A landscape with many valleys, sampled at points; each row gives a point and its height.
A ball rolls from a point to the lowest of its 4 nearest points, and stops where none of them is lower. Distance is the straight distance between rows; heights are no part of it.
<604> (h 747): -32	8	11	12	1	-15	-8	5	0	5	19	-2	-13	-14	5	-21	-5	3	39	29	26	-43	1	-19	-14	-3	-4	33
<1105> (h 260): -45	-14	-24	4	-17	26	12	-3	-9	-11	-17	-21	-9	-14	19	-13	-30	15	-17	31	29	-21	13	-7	-13	-5	5	14
<220> (h 530): 10	1	-2	-8	3	5	-2	7	-5	-13	-2	14	-2	1	1	5	-4	6	-18	-12	-8	13	-6	9	-1	0	-4	-10
<1049> (h 69): -63	-29	-36	-8	-6	48	24	-15	-10	-20	-17	-12	-20	-19	26	6	-27	20	-29	47	32	-24	21	-13	6	-8	6	11
<1470> (h 359): -34	-12	-29	-1	-15	30	17	-12	-16	-17	-13	-11	-14	-13	2	12	-19	18	-32	22	11	-5	6	-4	-5	-5	-4	3
<1664> (h 377): -51	-13	-15	4	-2	25	12	-6	0	-14	-16	-15	-10	-25	33	-23	-30	11	0	44	42	-37	19	-14	-21	0	9	34
<1577> (h 64): 52	18	17	-8	4	-38	-13	13	13	6	5	9	24	30	-25	18	15	-33	5	-48	-43	47	-22	10	17	-4	-5	-33
<1685> (h 100): -67	-26	-32	-7	-7	45	24	-12	-14	-21	-19	-16	-24	-21	24	0	-36	18	-25	50	33	-27	26	-11	-2	-8	7	16
<813> (h 329): -41	-12	-17	8	-3	19	10	4	-1	-6	-12	-17	-2	-17	26	-20	-23	2	6	34	37	-30	9	-14	-17	6	11	23
<181> (h 382): 32	5	-1	-21	-3	3	5	2	-6	-7	-9	7	7	9	-16	16	7	-11	-16	-24	-21	38	2	8	7	-2	7	-39
<180> (h 708): -12	0	7	13	5	-16	-14	4	4	11	13	-2	-9	-8	-2	-14	3	2	23	16	7	-20	-12	1	3	4	-7	14
<229> (h 392): -50	-10	-8	8	2	19	7	-5	6	-10	-16	-9	-6	-22	38	-23	-21	7	12	46	45	-51	20	-18	-19	1	19	37
<311> (h 653): 37	25	42	30	4	-26	-31	13	-4	43	30	10	17	18	6	-33	20	-22	63	-12	-2	-20	-1	-2	7	7	-17	10
<1246> (h 811): 63	34	45	20	-10	-49	-41	20	7	41	28	14	23	26	-9	-2	34	-17	45	-36	-30	4	-16	4	8	9	-19	0
<1045> (h 255): 9	-4	-3	-19	5	13	10	-6	-8	-9	-14	14	-6	-7	-15	7	-1	3	-30	-11	-15	26	3	9	-3	-3	3	-23
<287> (h 219): 51	17	16	-18	0	-36	-10	17	10	7	1	8	23	36	-28	19	19	-35	5	-52	-47	54	-25	10	26	-3	-7	-39
<286> (h 91): 50	16	13	-13	0	-19	-6	6	3	-5	3	8	20	18	-16	16	14	-22	0	-41	-36	41	-16	5	15	1	-1	-35
<527> (h 228): 56	17	30	-6	12	-47	-14	6	17	16	11	0	23	33	-28	11	25	-33	9	-52	-44	43	-26	13	16	-4	-7	-22
<1659> (h 285): -38	-15	-26	-2	-16	34	16	-8	-15	-16	-10	-15	-13	-14	8	9	-21	22	-29	24	15	-9	6	-8	-7	-2	-1	9
<536> (h 649): -23	-4	-21	10	-3	12	1	9	-1	-3	-5	-11	5	-7	15	-5	-16	8	-2	17	18	-12	-5	0	-8	12	3	17
<964> (h 497): 51	9	30	12	-7	-40	-26	10	2	31	24	-1	10	10	-11	-10	32	-9	34	-23	-15	-4	-1	4	1	2	-14	0
<444> (h 703): -4	2	11	12	6	-21	-15	5	3	20	17	1	-9	-4	-6	-14	7	2	27	14	9	-22	-12	-1	0	-1	-5	16
<582> (h 326): -53	-26	-52	-12	-5	57	45	-18	-5	-38	-31	-5	-26	-6	19	35	-27	27	-56	9	16	17	30	2	-6	-7	29	-2
<1492> (h 232): -36	-12	-22	7	-8	17	10	2	-5	-12	-14	-14	-5	-12	17	-10	-24	12	-10	21	27	-15	5	-9	-14	0	3	15
<141> (h 76): -11	-1	-14	1	-2	14	4	3	-9	-11	-10	1	-3	-6	-1	3	-16	14	-21	1	-1	2	-3	6	-9	8	-4	2
<424> (h 413): -37	-7	-13	12	1	10	3	4	6	-2	-4	-13	-5	-17	18	-10	-15	5	13	28	32	-25	4	-17	-8	2	3	26
<773> (h 173): -17	-4	-17	-16	3	23	20	-12	-7	-15	-8	8	-8	-6	-16	18	-11	14	-36	1	-12	22	2	5	0	-8	9	-14
<1058> (h 435): -36	-2	2	12	1	5	8	-4	2	-3	3	-7	-9	-18	18	-17	-9	6	29	41	34	-51	5	-26	-16	0	6	34
<1626> (h 93): -16	-3	-19	-4	-2	13	3	6	-8	-6	-5	0	-3	-9	0	3	-13	20	-22	6	6	2	-4	3	-13	5	-2	2
<115> (h 317): 57	10	34	-4	7	-46	-16	4	15	22	14	6	27	22	-26	5	32	-20	9	-48	-42	31	-16	6	13	2	-8	-14
<681> (h 687): 8	13	24	11	4	-28	-23	16	-6	34	22	6	-7	1	4	-29	10	-7	47	3	8	-22	2	8	-6	3	-19	15
<1546> (h 352): 31	2	5	-17	1	1	5	2	-4	-11	-6	9	10	5	-9	12	3	-8	-14	-21	-19	25	0	6	2	1	4	-33
<1415> (h 268): 2	0	-4	3	3	11	-10	5	-4	-11	0	9	0	-5	5	1	-7	12	-14	-5	0	5	-11	10	-4	11	1	0
<934> (h 236): -38	-13	-27	-2	-16	19	11	-2	-15	-11	-14	-22	-13	-17	15	-4	-25	17	-22	29	21	-12	10	-9	-12	-2	0	9
<1141> (h 668): 57	27	41	25	-4	-39	-38	17	0	48	30	5	20	25	-4	-23	29	-14	55	-23	-19	-9	-8	3	9	10	-18	5
<348> (h 473): 47	7	3	-19	-4	-10	-2	11	2	1	-7	11	16	17	-22	21	13	-22	-3	-39	-32	48	-6	7	11	2	1	-48
<872> (h 696): -35	3	5	10	1	-6	1	4	4	3	10	-10	-11	-17	10	-16	-4	4	31	31	31	-42	0	-20	-11	-5	1	29
<935> (h 297): -43	-11	-45	-9	0	50	45	-20	5	-25	-23	-7	-11	-6	7	33	-14	23	-50	4	8	25	14	-2	-2	-7	27	-8
<636> (h 414): -40	-16	-27	-4	-9	43	24	-14	-11	-21	-16	-13	-14	-21	7	22	-15	18	-34	24	16	-6	10	-16	1	-8	10	7
<325> (h 658): 49	31	50	34	-6	-37	-42	15	0	49	27	8	25	23	-7	-24	31	-29	70	-18	-17	-17	-9	-7	9	6	-20	12
<1006> (h 487): 46	7	27	11	-2	-29	-20	1	0	16	19	2	7	12	-11	-10	24	-7	28	-18	-13	-4	-2	1	3	0	-16	-2
<1499> (h 501): 56	16	27	-7	12	-53	-15	14	15	18	7	7	24	34	-31	15	28	-36	2	-59	-46	48	-27	9	28	-3	-12	-30
<77> (h 716): -19	17	23	14	6	-24	-15	6	-1	27	22	6	-9	-6	3	-34	2	-4	45	14	12	-35	2	-1	-16	2	-12	31
<709> (h 746): -15	-2	-7	10	4	2	-5	7	4	-1	4	-4	-1	-9	9	-9	-9	7	12	15	14	-13	-12	2	-1	10	1	12
<1728> (h 345): 37	8	13	-7	4	-4	1	2	3	-6	0	14	9	10	-8	11	4	-8	-7	-27	-13	20	-4	6	6	3	4	-25
<130> (h 397): 22	1	2	-13	6	5	-3	1	-3	-11	-7	11	0	4	-8	6	2	2	-20	-23	-12	17	2	10	-4	6	5	-19
<1560> (h 516): 19	0	8	11	13	-9	-19	-2	8	-2	9	4	-2	7	-3	-3	10	4	9	1	-2	-5	-14	3	10	3	-4	0
<1152> (h 426): 57	12	31	5	-3	-40	-19	2	11	20	20	2	17	15	-17	-1	30	-14	19	-38	-36	14	-9	5	6	3	-14	-2
<654> (h 81): 52	19	14	-9	4	-30	-5	6	3	3	6	8	23	30	-19	16	18	-27	4	-43	-38	38	-16	9	18	-5	-2	-32
<1188> (h 207): -14	-7	-14	-18	10	21	22	-16	-4	-10	-15	9	-8	-1	-19	22	-3	9	-41	-4	-13	28	2	10	6	-7	14	-22
<440> (h 290): 66	19	44	-3	6	-59	-21	8	15	32	23	15	24	24	-24	11	40	-18	23	-53	-42	26	-19	7	8	8	-13	-11
<516> (h 201): 53	15	22	-10	7	-41	-12	14	10	10	6	8	27	34	-29	14	22	-32	5	-53	-42	52	-26	10	22	-1	-7	-35
<1496> (h 187): 50	10	-3	-19	-9	-23	-7	15	7	3	-7	9	21	20	-27	25	13	-24	-7	-49	-44	53	-11	7	17	2	-5	-48
<706> (h 478): -28	-9	-25	-3	-3	29	22	-12	-9	-19	-13	-2	-8	-13	-9	23	-10	23	-39	13	1	13	2	-6	-5	-11	5	0
<843> (h 203): -72	-21	-24	-11	-5	43	27	-10	-12	-21	-15	-16	-20	-20	32	-9	-38	16	-20	60	39	-39	26	-3	-6	-8	2	18
<1461> (h 411): 48	11	19	1	5	-23	-3	-3	7	-2	6	3	17	23	-16	7	17	-17	7	-32	-23	21	-16	9	13	0	0	-18
<462> (h 152): -9	-4	-7	-15	0	18	12	-9	-9	-9	-12	11	-5	-10	-17	16	-5	13	-39	-3	-9	16	1	5	-7	-3	5	-11
<1090> (h 806): 60	26	41	20	-13	-41	-35	21	3	42	26	11	21	25	-5	-9	31	-16	49	-21	-28	-4	-8	4	2	9	-15	0
<1340> (h 96): -12	-4	-6	-10	1	9	11	-1	-10	-12	-5	9	-4	-6	-10	8	-11	13	-28	-3	-7	11	-2	9	-9	5	0	-7
<744> (h 545): 14	-3	6	12	10	-15	-18	-1	4	7	13	1	-8	4	-6	-12	11	-5	14	2	-1	-13	-11	10	11	0	-8	6
<519> (h 458): -45	-20	-39	-7	-6	57	40	-23	-1	-29	-18	-5	-18	-10	14	30	-16	24	-44	14	14	10	18	-8	-2	-10	17	1
<79> (h 565): 12	-2	12	9	10	-25	-20	0	1	13	17	1	-8	-3	-7	-17	10	0	25	2	0	-13	-3	7	9	3	-14	12
<577> (h 339): -53	-16	-24	-3	-7	31	15	-6	-12	-15	-18	-19	-16	-17	26	-19	-34	12	-16	43	36	-33	24	-6	-15	-1	7	22
<1516> (h 739): -28	12	15	10	-4	-21	-6	4	0	16	21	-2	-11	-12	6	-27	-1	-1	42	20	19	-36	2	-8	-16	-1	-7	30
<1355> (h 362): 14	-7	-4	-22	6	10	11	-9	-6	-5	-17	14	2	3	-18	12	0	-3	-30	-18	-20	35	5	11	6	-7	5	-35
<203> (h 444): 60	9	13	-13	-3	-35	-19	17	4	12	-3	15	17	36	-33	31	20	-35	-10	-70	-52	68	-28	13	29	-2	-13	-54
<1634> (h 474): -69	-11	-14	1	6	33	14	-16	1	-19	-17	-5	-9	-30	42	-26	-31	16	-4	65	49	-53	22	-9	-28	1	12	49
<127> (h 415): -43	-3	5	9	-7	3	4	-4	5	-8	3	-4	-11	-23	27	-15	-6	9	30	46	39	-54	9	-26	-17	3	7	34
<1497> (h 579): -35	1	-4	10	-2	1	8	2	3	3	2	-8	-6	-21	14	-13	-8	4	29	33	30	-37	-1	-18	-10	4	9	27
<1243> (h 733): -22	-3	-8	13	6	1	-8	10	9	7	7	-2	-9	-12	11	-10	-6	4	17	18	17	-21	-13	-3	-1	5	-2	17
<1236> (h 715): -19	4	10	7	5	-17	-7	8	2	16	16	0	-13	-9	-3	-21	2	2	33	20	14	-30	-6	-2	-5	3	-6	21
<1303> (h 789): -24	0	3	9	6	-6	-5	6	7	7	12	-9	-12	-13	11	-13	-6	3	27	28	22	-33	-7	-15	-5	0	3	21
<313> (h 692): 0	6	17	8	2	-30	-23	10	-2	23	20	-3	-10	-3	-2	-23	8	-4	33	7	8	-25	2	6	-5	4	-12	10
<722> (h 500): -70	-10	-15	-2	8	27	15	-14	2	-13	-14	0	-11	-29	43	-30	-24	20	6	67	45	-65	26	-11	-29	8	12	53
<1559> (h 748): -7	-3	-6	15	10	-3	-14	6	9	-1	8	0	-2	-8	6	-8	-4	6	12	6	13	-10	-15	3	5	12	1	9
<1027> (h 137): 48	10	8	-16	-5	-19	-7	15	4	-2	-8	10	22	28	-22	25	12	-27	-1	-46	-39	49	-13	4	17	0	0	-45
<1047> (h 503): -35	-11	-25	-8	-11	31	21	-13	-7	-15	-9	-7	-11	-14	-6	21	-17	17	-31	14	4	5	8	-5	-2	-10	4	4
<899> (h 267): -1	-8	-19	-25	12	22	19	-18	-2	-7	-14	5	-7	3	-24	19	3	-5	-40	-11	-20	35	-1	10	9	-13	9	-35
<409> (h 436): 45	9	15	1	3	-12	-7	-2	5	-12	5	8	11	17	-6	9	15	-12	0	-23	-16	15	-11	5	8	-1	-1	-17
<379> (h 196): 46	12	15	-9	4	-17	-5	4	3	-3	4	10	16	21	-11	13	13	-24	1	-35	-23	30	-14	3	10	2	1	-28
<8> (h 181): -26	-6	-23	-3	-8	18	9	1	-11	-12	-11	-13	-9	-14	5	1	-23	16	-20	13	11	-4	2	-2	-14	5	-2	12
<739> (h 488): 12	2	-2	8	8	-4	-9	1	6	-1	3	4	2	3	1	-2	0	1	3	1	1	-1	-15	9	9	9	-3	4
<30> (h 555): 38	-2	-5	-21	-2	-4	8	3	-1	-5	-14	7	12	10	-21	14	9	-16	-14	-35	-28	44	4	7	8	1	5	-41
<891> (h 334): -31	-6	-28	-18	5	33	31	-17	2	-17	-16	3	-7	-5	-14	31	-4	10	-42	-4	-8	35	0	5	8	-13	14	-22
<374> (h 396): 59	12	28	-1	3	-40	-14	-3	16	9	12	2	23	28	-23	6	26	-23	12	-38	-35	27	-18	8	11	-5	-5	-9
<102> (h 250): -30	-11	-19	12	-5	16	5	5	-2	-5	-11	-14	-1	-13	22	-10	-21	7	1	23	28	-18	4	-6	-14	4	5	20
<1576> (h 85): -47	-23	-35	-5	-8	51	31	-18	-6	-26	-18	-9	-17	-17	17	27	-19	21	-45	22	15	-3	17	-10	3	-10	12	6
<41> (h 586): 57	13	24	3	3	-33	-13	-4	11	9	13	-1	16	13	-20	3	27	-11	16	-27	-27	14	-16	3	9	-4	-7	-8
<803> (h 381): 37	10	17	2	7	-8	-5	-1	5	-4	6	7	6	14	-3	4	12	-9	-1	-19	-12	14	-12	10	12	5	1	-16
<1205> (h 202): -63	-31	-51	-8	-2	65	35	-25	-4	-34	-25	-9	-26	-16	28	20	-23	31	-51	28	28	1	32	-1	-1	-6	22	6
<1327> (h 669): 56	32	55	38	2	-47	-48	16	1	56	37	11	25	27	-15	-23	29	-29	68	-27	-29	-12	-21	-2	9	4	-21	9
<1418> (h 45): -18	-4	-13	-7	-1	16	5	4	-11	-11	-8	-2	-4	-11	-5	5	-15	16	-27	6	-5	5	-3	5	-10	2	-2	2
<274> (h 697): -13	4	12	10	3	-25	-15	8	0	24	20	-2	-10	-7	-3	-21	3	-2	37	12	8	-27	-3	7	-6	1	-14	18
<1571> (h 594): -42	-20	-32	-4	-7	46	34	-23	-5	-23	-16	-7	-18	-11	2	30	-13	23	-42	17	12	6	11	-10	1	-13	13	-1
<1495> (h 399): -65	-14	-16	-4	1	27	18	-7	-2	-13	-12	-14	-9	-23	37	-32	-32	11	-7	51	41	-45	22	-7	-22	-4	13	33
<448> (h 670): 17	15	32	21	6	-29	-28	17	-4	39	25	7	3	8	6	-37	13	-13	57	-4	13	-24	7	6	-6	7	-19	14
<1431> (h 363): 23	-2	2	-24	1	1	7	0	-3	-7	-13	14	7	1	-17	11	5	-4	-23	-24	-22	31	6	7	0	-1	5	-34
<534> (h 756): 23	7	2	0	7	-2	-6	5	-2	-10	0	15	6	6	1	5	7	-5	-11	-16	-9	13	-4	11	4	10	1	-17
<145> (h 364): -37	-14	-30	-10	2	41	31	-15	1	-19	-15	0	-10	-10	-4	35	-13	22	-41	9	-1	21	7	-5	-4	-11	15	-5
<277> (h 714): -13	3	5	9	10	-12	-12	6	6	15	19	-4	-11	-3	-2	-18	4	-2	26	19	13	-23	-8	1	-1	7	-8	17
<703> (h 737): -35	12	11	12	-6	-8	2	4	0	3	11	-10	-10	-17	14	-23	-7	4	34	34	31	-49	1	-21	-18	-1	-2	34
<1264> (h 628): -26	-3	-20	7	-4	13	1	8	-4	-4	-6	-8	4	-14	17	-10	-18	7	-6	12	18	-9	2	-2	-11	8	2	17
<429> (h 400): -54	-12	-8	3	-1	21	10	-6	7	-15	-12	-8	-7	-28	35	-27	-19	12	8	55	47	-52	25	-18	-20	4	16	35
<6> (h 246): -35	-10	-21	1	-7	23	11	1	-4	-8	-13	-18	-7	-13	18	-14	-23	10	-7	29	31	-23	9	-9	-14	1	4	21
<207> (h 138): -65	-37	-49	-10	-1	64	26	-24	-2	-27	-24	-7	-23	-20	26	21	-25	25	-42	37	29	-11	34	-4	4	-6	15	12
<914> (h 86): 48	19	16	-2	4	-21	-6	1	6	-2	6	7	23	25	-13	13	18	-25	9	-35	-31	29	-19	8	15	-3	-2	-28
<1109> (h 151): -1	-2	-4	-12	4	11	5	-3	-10	-10	-4	12	-9	-7	-7	3	-7	7	-28	-7	-9	18	-1	8	-5	5	-2	-7
<936> (h 509): 50	10	23	10	-1	-30	-15	-8	9	5	11	-1	12	11	-15	-3	26	-11	10	-24	-19	7	-10	3	10	-1	-7	-2
<1365> (h 580): 53	15	31	18	-6	-33	-29	17	-3	39	25	6	10	16	-4	-17	25	-11	45	-22	-11	-11	1	6	3	8	-15	3
<613> (h 609): 48	12	22	4	7	-23	-9	-4	9	-9	8	2	13	18	-11	7	19	-13	9	-20	-24	13	-12	5	11	1	-2	-12
<1000> (h 677): 62	20	37	13	-10	-48	-32	17	5	37	23	10	20	18	-11	-2	35	-14	32	-35	-30	4	-6	4	4	3	-17	-1
<1352> (h 457): -33	-5	-12	10	5	10	9	1	8	-3	-5	-15	-1	-17	21	-16	-16	5	17	29	30	-33	2	-15	-18	4	7	22
<622> (h 442): 56	15	32	3	5	-45	-17	-1	16	14	17	5	22	22	-23	9	32	-18	15	-40	-37	22	-18	2	11	-2	-3	-7
<163> (h 404): -47	-8	2	8	0	10	7	-7	5	-6	-2	-5	-10	-24	30	-21	-14	4	25	48	42	-55	14	-28	-16	5	11	37
<819> (h 869): 22	5	7	9	11	2	-6	2	3	-7	3	12	2	3	5	-2	4	5	-6	-9	-2	2	-9	11	5	5	2	-9
<616> (h 717): -14	-1	-1	9	11	-8	-5	9	5	7	10	-4	-5	-8	0	-11	-1	3	24	19	8	-23	-11	-3	-1	3	-6	14
<1416> (h 310): -61	-16	-19	-6	-4	32	21	-8	-10	-19	-18	-21	-16	-18	31	-18	-40	13	-14	53	37	-34	24	-7	-13	-6	6	26
<1503> (h 237): -19	-7	-19	-22	10	25	23	-17	0	-8	-13	8	-6	0	-15	23	-5	9	-39	-4	-13	34	-5	11	7	-16	16	-25
<906> (h 349): -29	-7	-20	-2	-11	23	14	-6	-11	-13	-8	-9	-7	-14	0	12	-15	18	-31	15	9	0	3	0	-9	-7	0	7
<539> (h 519): 36	3	17	11	9	-24	-20	3	3	11	15	0	1	7	-10	-9	24	-4	20	-5	-9	-8	-8	2	8	1	-12	-1
<1219> (h 223): -32	-7	-24	6	-14	18	5	1	-11	-10	-8	-18	-2	-15	14	-4	-21	15	-12	24	19	-13	6	-6	-10	0	1	12
<16> (h 535): 33	5	17	6	6	-10	-16	-8	8	-5	7	3	0	6	-5	-6	16	-6	12	-11	-11	-1	-10	11	12	0	-3	-6
<917> (h 772): 31	5	23	11	1	-29	-23	5	0	24	23	2	-3	3	-7	-23	21	-9	34	-5	-2	-10	2	8	5	4	-14	9
<788> (h 320): 61	17	42	3	0	-53	-23	10	15	31	20	16	25	21	-18	7	36	-14	26	-44	-39	17	-15	4	5	3	-14	-4
<1004> (h 839): 12	2	-2	2	7	5	-2	2	0	-7	-5	12	5	1	1	0	-1	6	-17	-6	-1	4	-8	8	3	11	3	-7
<704> (h 231): -4	-7	-12	-19	6	21	17	-17	1	-11	-11	13	-9	-3	-22	17	-4	5	-38	-7	-12	30	0	8	5	-11	8	-27
<1729> (h 293): -58	-24	-52	-12	-8	62	42	-18	-3	-40	-28	-4	-27	-10	20	33	-24	32	-57	16	21	12	32	3	-5	-12	30	7
<360> (h 183): -54	-22	-35	-3	-9	49	27	-18	-11	-28	-18	-9	-23	-16	16	16	-24	19	-34	36	24	-15	18	-13	3	-7	6	6
<405> (h 766): 42	8	29	16	-4	-32	-29	12	-1	31	22	4	6	13	-1	-20	23	-3	40	-18	-5	-17	3	9	0	9	-17	3
<1053> (h 651): 53	29	42	31	-4	-33	-33	17	-1	46	32	8	15	22	3	-19	26	-15	59	-19	-9	-17	-5	2	3	5	-19	5
<1228> (h 299): 42	10	11	-14	-1	-11	-2	4	3	-10	-3	13	16	15	-11	16	14	-19	-5	-32	-23	28	-9	4	9	1	1	-33
<512> (h 204): -9	-7	-10	-21	7	19	20	-10	-5	-7	-9	9	-5	-8	-18	18	-4	6	-36	-8	-13	27	2	6	-1	-6	6	-21
<1135> (h 695): -6	12	22	11	3	-27	-17	10	-10	26	23	4	-9	-2	0	-37	8	-4	43	7	12	-24	2	10	-11	6	-12	24
<1438> (h 111): 61	12	40	-4	9	-55	-17	7	14	21	11	10	26	26	-30	7	35	-29	11	-60	-44	42	-24	5	8	3	-6	-15
<588> (h 370): 62	14	18	-12	2	-45	-22	16	8	13	3	14	19	39	-31	23	23	-38	3	-62	-54	57	-32	11	28	-6	-12	-41
<1450> (h 113): -22	-6	-14	-12	-4	23	11	-5	-6	-17	-4	7	-4	-10	-10	12	-15	16	-36	2	-4	11	2	0	-6	0	4	-4
<1223> (h 608): -50	-29	-43	-4	-9	57	30	-21	-7	-28	-20	-8	-20	-15	23	28	-19	24	-46	27	18	-3	21	-17	2	-10	14	3
<639> (h 405): -68	-14	-11	-6	-2	36	18	-10	-9	-18	-18	-16	-12	-20	30	-22	-36	13	-11	57	45	-39	29	-7	-20	-1	12	29
<4> (h 657): 33	20	39	25	2	-28	-29	15	-1	39	26	9	3	11	6	-34	12	-14	57	-10	5	-25	6	8	-1	12	-20	12
<111> (h 486): 63	15	35	5	-5	-45	-28	7	2	27	20	7	15	15	-16	0	35	-7	25	-32	-31	5	-6	7	1	4	-16	2
<280> (h 37): -30	-5	-19	13	-1	9	3	5	-1	-8	-8	-14	-1	-13	19	-12	-20	5	8	25	29	-25	-1	-7	-11	8	6	18
<124> (h 483): -38	-3	-3	9	3	5	2	3	6	-9	-3	-13	-5	-18	20	-15	-11	3	18	36	36	-37	4	-21	-15	5	8	29
<741> (h 693): 19	9	23	11	6	-27	-22	11	-5	28	23	4	-8	3	-2	-27	16	-5	39	-2	5	-16	-1	7	-2	10	-14	10
<626> (h 613): 38	6	23	15	0	-33	-28	6	-5	27	22	-1	0	11	-8	-15	25	-7	36	-14	-7	-11	1	6	0	6	-19	5
<1059> (h 480): -27	-2	-12	10	-2	11	1	10	3	-2	0	-13	-1	-13	14	-11	-15	8	9	20	22	-16	-1	-5	-9	13	3	18
<1117> (h 475): 24	-6	-6	-26	1	9	12	-7	-4	-7	-17	12	-1	2	-26	12	11	-4	-25	-25	-21	35	8	6	7	-6	2	-34
<1601> (h 412): -47	-3	1	5	-1	10	8	-4	2	-8	-2	-5	-12	-24	36	-21	-7	12	19	51	46	-58	15	-24	-21	0	11	41
<1556> (h 401): 6	2	-2	7	6	3	-9	6	-1	-7	-2	6	0	-1	8	-3	-6	5	-7	0	-1	3	-13	11	4	11	-3	2
<1157> (h 284): -34	-10	-17	6	-4	22	6	4	-1	-7	-9	-19	-2	-14	23	-16	-26	8	2	27	31	-23	8	-14	-17	6	6	22
<1312> (h 279): -57	-21	-26	0	-11	35	17	-9	-14	-21	-18	-20	-18	-17	22	-10	-33	16	-24	44	32	-25	26	-8	-5	-9	8	17
<1610> (h 479): 50	9	30	9	1	-39	-22	-6	6	15	18	-3	17	14	-15	-4	31	-8	21	-28	-20	7	-6	6	6	0	-13	-4
<1018> (h 178): -33	-10	-33	-12	3	42	35	-17	5	-19	-19	4	-11	1	0	32	-8	18	-44	0	0	30	7	2	4	-9	22	-17
<688> (h 311): -47	-20	-46	-11	-10	56	45	-21	2	-34	-26	-6	-19	-4	17	35	-24	28	-55	9	15	20	23	-1	-3	-11	34	-6
<1591> (h 409): 56	13	12	-18	-4	-35	-11	16	4	6	-7	12	18	28	-25	29	17	-32	0	-56	-48	55	-20	8	24	-3	-10	-50
<879> (h 351): -58	-19	-17	-8	-3	31	16	-5	-5	-17	-19	-22	-12	-19	31	-24	-34	9	-11	48	40	-38	25	-8	-18	-2	9	30
<1524> (h 84): 51	17	26	-4	7	-35	-10	7	12	5	9	3	20	28	-23	13	21	-27	8	-45	-37	41	-18	4	21	-3	-3	-22
<1657> (h 101): -68	-31	-42	-8	-6	56	23	-19	-8	-28	-16	-14	-21	-21	28	15	-27	26	-39	39	29	-16	26	-9	6	-8	16	12
<909> (h 533): 40	5	23	10	4	-22	-13	-11	8	3	14	6	8	14	-18	-2	24	-8	11	-24	-16	4	-10	6	12	1	-9	-2
<1452> (h 702): 36	17	32	16	-3	-34	-28	17	-2	35	21	5	-1	14	2	-25	19	-8	46	-13	-1	-18	5	9	3	8	-18	7
<515> (h 154): -7	-3	-17	5	0	12	-5	8	0	-6	-4	7	4	-10	6	1	-10	9	-14	4	6	1	-5	5	-2	4	-3	3
<1379> (h 343): 9	-10	-14	-26	7	11	18	-13	-6	-5	-18	7	-1	2	-24	16	8	1	-35	-20	-21	39	5	9	12	-11	8	-35
<467> (h 430): -30	-11	-25	-15	1	35	26	-16	0	-16	-13	2	-8	-9	-12	25	-10	20	-38	9	-4	19	-1	3	-1	-15	12	-6
<296> (h 233): -57	-21	-32	-7	-12	39	22	-9	-15	-18	-17	-18	-20	-13	22	3	-30	15	-26	40	30	-21	17	-9	1	-9	4	8
<356> (h 705): 45	3	-4	-26	-6	-8	0	8	0	-5	-13	11	16	17	-23	22	13	-17	-15	-38	-31	48	0	2	13	-4	1	-46
<1115> (h 332): 47	2	-3	-22	-5	-12	-4	12	2	-1	-16	11	20	19	-27	25	12	-21	-11	-45	-37	54	-4	9	18	-1	0	-51

Call two points neighbours if one is among the 4 nearest of the other. Go from one point of each pair to the other, from neighbour to neighbour, staying as low as possible. Name the highest point that can't be avoided.
<1438>, <1418> -> <1431>
<1576>, <280> -> <891>
<1576>, <1018> -> <688>
<1577>, <1438> -> <527>
<1576>, <1049> -> <360>
<280>, <1418> -> <102>

Where does a ball stop that starts at each point below?
<813> -> <1418>
<703> -> <1049>
<325> -> <1152>
<1303> -> <1049>
<739> -> <1418>
<616> -> <1152>
<130> -> <1577>
